A landscape with many valleys, sampled at points; each row gives a point and its height.
A ball rolls from a point to the lowest of its 4 nearest points, and stops where none of them is lower. Distance is the straight distance between rows; heights are no part of it.
nuzan (h 831): -6 -10 3 1 -14 10 -8 -9 1 11 17 -7
bok (h 844): -9 -9 12 2 -19 19 -11 -13 10 9 10 -15
Sifig (h 401): 10 16 -3 14 1 -2 6 -2 -3 -9 -17 -1
bugos (h 467): -13 -13 2 -10 3 6 -14 11 -18 -5 22 13
beri (h 99): 3 8 -3 -16 21 -8 7 1 11 3 -32 -6
kavir (h 838): -13 -16 13 -7 -15 12 -15 -2 1 5 22 -2
mas (h 705): -4 -12 -4 -3 -1 -5 2 4 -5 4 23 6
pufur (h 857): -4 -7 6 5 -16 16 -7 -12 2 10 11 -14
bil (h 567): 6 5 -8 10 2 -6 7 -1 4 1 -6 -4
tinu (h 516): 1 4 -11 3 6 -12 13 2 7 4 -6 -1
Vekuz (h 766): -7 -13 3 -3 -8 7 -6 -1 -3 8 24 -2
folen (h 418): -1 -1 -12 -6 13 -15 12 6 11 3 -9 1
Suk (h 171): 5 8 -6 -11 16 -10 11 3 12 1 -26 -3
Dadul (h 562): -12 -12 2 -8 -1 2 -6 4 -12 1 27 8
Nad (h 357): 14 18 5 14 -4 2 -1 -3 -7 -14 -20 4
Lozi (h 348): -15 -13 3 -13 -1 10 -14 8 -17 -3 25 11
dif (h 570): 1 -5 -11 3 3 -8 12 2 3 5 10 3
biv (h 309): 12 13 4 19 -8 8 0 -8 -8 -8 -10 -5
Fasig (h 833): -11 -12 13 -2 -20 16 -12 -10 10 9 17 -9
kaga (h 284): 11 14 -4 7 7 -6 4 -1 4 -6 -20 -1
kab (h 676): -12 -15 5 -8 -7 5 -11 3 -7 3 26 5
mutu (h 712): 8 7 -4 15 -3 1 5 -7 -3 2 -4 -7
zivi (h 245): 10 16 3 -5 12 -7 3 -1 9 -8 -32 -1
Teke (h 644): -4 -5 -12 -7 9 -14 12 10 3 1 8 11
vimek (h 811): -9 -13 7 -2 -13 11 -9 -6 2 8 21 -5
pel (h 626): -2 -8 -10 -1 3 -8 8 7 -2 5 15 6
pufip (h 715): 1 -1 -8 7 1 -4 6 -2 2 5 7 -4
Pimog (h 240): 13 15 11 -7 10 -6 -2 5 3 -14 -37 5
Fal (h 262): -1 2 -8 -15 18 -14 12 4 17 7 -22 -2
dilad (h 746): -2 -7 -6 3 -3 -4 2 0 -3 8 18 0
fedar (h 621): -1 -7 -12 -3 5 -11 10 10 1 4 12 8
ziki (h 683): -19 -15 10 -15 -7 14 -23 5 -9 -7 23 8
fof (h 648): 6 6 0 17 -9 10 1 -10 -6 1 -2 -10
Goda (h 248): 13 18 4 12 4 -3 2 1 -2 -14 -25 3
Vazap (h 433): 11 13 1 18 -6 3 2 -7 -4 -8 -13 -4
ripi (h 679): -7 -13 1 -3 -6 1 -3 2 -8 4 23 4
vuzem (h 887): -2 -5 1 5 -11 7 -2 -10 -1 9 11 -8
nuvu (h 406): -1 -1 -12 -9 13 -14 13 7 14 5 -11 2
sos (h 82): 16 21 9 1 7 -4 2 3 0 -15 -31 4
pokek (h 919): 1 -3 -5 7 -6 1 3 -7 -2 6 11 -6
gemis (h 202): 9 15 3 -11 17 -7 2 0 7 -4 -36 -1
bel (h 487): 1 -2 -13 -2 10 -14 13 6 8 5 1 2
fifaf (h 334): 17 17 18 -3 5 -6 -5 6 -1 -17 -36 14
resu (h 593): -17 -14 7 -14 0 16 -22 8 -16 -8 22 12
Binak (h 365): 10 14 -5 11 5 -7 9 0 2 -6 -16 -3
rok (h 195): 12 18 2 3 8 -5 3 1 4 -11 -28 0
tidut (h 829): -17 -19 12 -12 -10 13 -19 3 -7 0 26 4
lor (h 879): 2 1 2 13 -12 12 -2 -10 -2 5 4 -13
Tavog (h 773): -8 -11 -7 -6 5 -6 4 11 -9 -1 19 14
lag (h 235): 6 12 -5 -1 10 -9 9 0 9 -4 -24 -3
tebop (h 882): 1 -1 5 11 -15 13 -4 -13 -2 8 7 -13

For each start below, name the point where the ball stops.
Sifig | sos
Nad | sos
vuzem | Lozi
folen | beri
bok | Lozi
pufur | Lozi
nuvu | beri
